Points, in no order, along strands that fork, close into loops and pass close to each other.
Two points are linked if the straight distance between their rows is under 25.7. Some points are linked to none.
<71>: [ 30  16 -11  25  18 -25  57  -9  13]
<577>: [  1  -2  27 -34 -29   6 -21  19  -8]
<639>: [ 17  -9 -43  31  26 -38  63  -1  20]
<210>: [ 20   7 -20  38  25 -24  42  -3   3]
<103>: [ -9 -30 -47  48  33 -35  23   5   3]
<470>: [-28 -14  32 -55 -40  27 -23 -12  15]
<372>: [ 23  -1 -32  27  25 -35  65  -2  20]
<595>: [ -1  -5  -4  23  29   0 -16  27  -9]
<560>: [-17   9  28 -39  -6  24 -26  14   2]
<216>: [-10   4  26 -38  -2   7 -13  42  -1]
<87>: [ -5 -28 -57  32  30 -47  63  -8  32]
<527>: [  0  24  12  -1  -6  26 -19 -32  -9]
<287>: [ 20  27   1  27   8  -3  19 -17  -6]
<681>: [ -6  19  11 -10 -18  29 -20 -45  -6]
<346>: [ -6  18  14 -10   6  28 -30  -7  -6]
<341>: [ 16  -1 -28  38  20 -20  22   8  -8]
<202>: [ -1   4  17 -12 -41  20 -22 -42  -5]
<521>: [-20 -39 -73  39  22 -45  39  -9  20]
<587>: [ 15   7  -9  25  14  -5  -1  11 -15]
<62>: [  6   4  19 -21 -18   8 -23  15 -14]
<685>: [ -3   0  18 -29   0   3 -14  45  -6]
<571>: [ 30  21  -7  25  11 -21  46 -12   4]
<74>: [-16   8  16 -30 -17  35 -33 -29  -3]
<648>: [ -1 -15 -17  28  30 -10  -9  29  -9]
<504>: [ 26  28   2  23  12 -12  42 -19   7]
<307>: [-24   0  38 -56 -27  19 -15  10  10]
<355>: [-27 -10  26 -51 -35  31 -28 -21  11]
<543>: [  4   9  20 -14 -28  16 -25 -16 -11]
<672>: [-27  -9  38 -57 -38  21 -17   1  15]
<537>: [  9 -16 -52  36  25 -39  56  -1  16]
<531>: [  7  14  16  -3 -35  15 -13 -40 -10]
<583>: [ 24  34  10  19   8  -6  38 -30   9]
<453>: [ -8  -8  31 -37 -43  16 -27  -5   0]
<151>: [-17  -7  22 -37 -38  30 -31 -30   3]
<581>: [ -3 -26 -58  39  27 -42  52  -4  19]
<607>: [ 11  10   7   4   1   6 -18  11 -16]
<416>: [ -9  -5  20 -25 -41  27 -29 -38   0]
<358>: [ -2 -19 -27  39  32 -18  -2  22  -7]
<238>: [ 17   1 -19  32  17 -13   9  11 -15]
<233>: [ 27   8 -16  24  29 -31  65  -6  23]
<271>: [ -7  13  14  -5  14  22 -28  11  -7]
<490>: [ -6  -6  33 -47 -32   2 -13  26  -1]
<142>: [-17 -38 -69  41  22 -40  28  -1  10]
<327>: [-11   9  22 -30 -14  30 -31 -11  -4]
<193>: [ -2  -1  26 -26 -37  17 -28 -13  -6]
<387>: [ -8 -27 -36  46  34 -28   8  13  -3]
<386>: [ -4  -1   4   7  24   7 -22  32  -7]
<426>: [ 12   9  -1  18  11   2 -10  10 -15]
<64>: [-20   5  33 -49 -16  23 -20  15   5]
<627>: [ 18   1 -30  40  24 -26  38   1   0]
<310>: [ -4  -3   9  -7  19   6 -19  42  -5]
<360>: [ -1   0  13 -16   9   6 -20  40  -7]
<174>: [ -4  21  13  -6  -2  27 -25 -19  -8]
<111>: [ -4   7   9   5  21  15 -24  20  -7]
<381>: [ -9   9  24 -30 -10  23 -28   7  -4]
<212>: [ 12   5  10  -6  -7   5 -20  17 -18]
<366>: [ -9 -32 -58  45  28 -38  29   3   7]
<137>: [ -8 -14  35 -42 -48  12 -22   1   4]
<294>: [ 11  13  16  -2 -27  11 -16 -22 -14]

A fork is a point with three links, a tip a point with one. Leave the first point through the second and follow the links. Name the first fork or tip that comes.
<307> / <64> => <74>
<212> / <62> => <490>
<607> / <426> => <210>
<372> / <233> => <583>
<543> / <193> => <137>
<103> / <387> => <386>

A piece is all that can be reached along the links. How many separate loops has the piece of each point below (a circle has one, a figure eight two, a Y none), and how many tips (points with one link)?
<372> => loops 0, tips 2
<627> => loops 0, tips 2
<111> => loops 0, tips 3
<294> => loops 0, tips 2
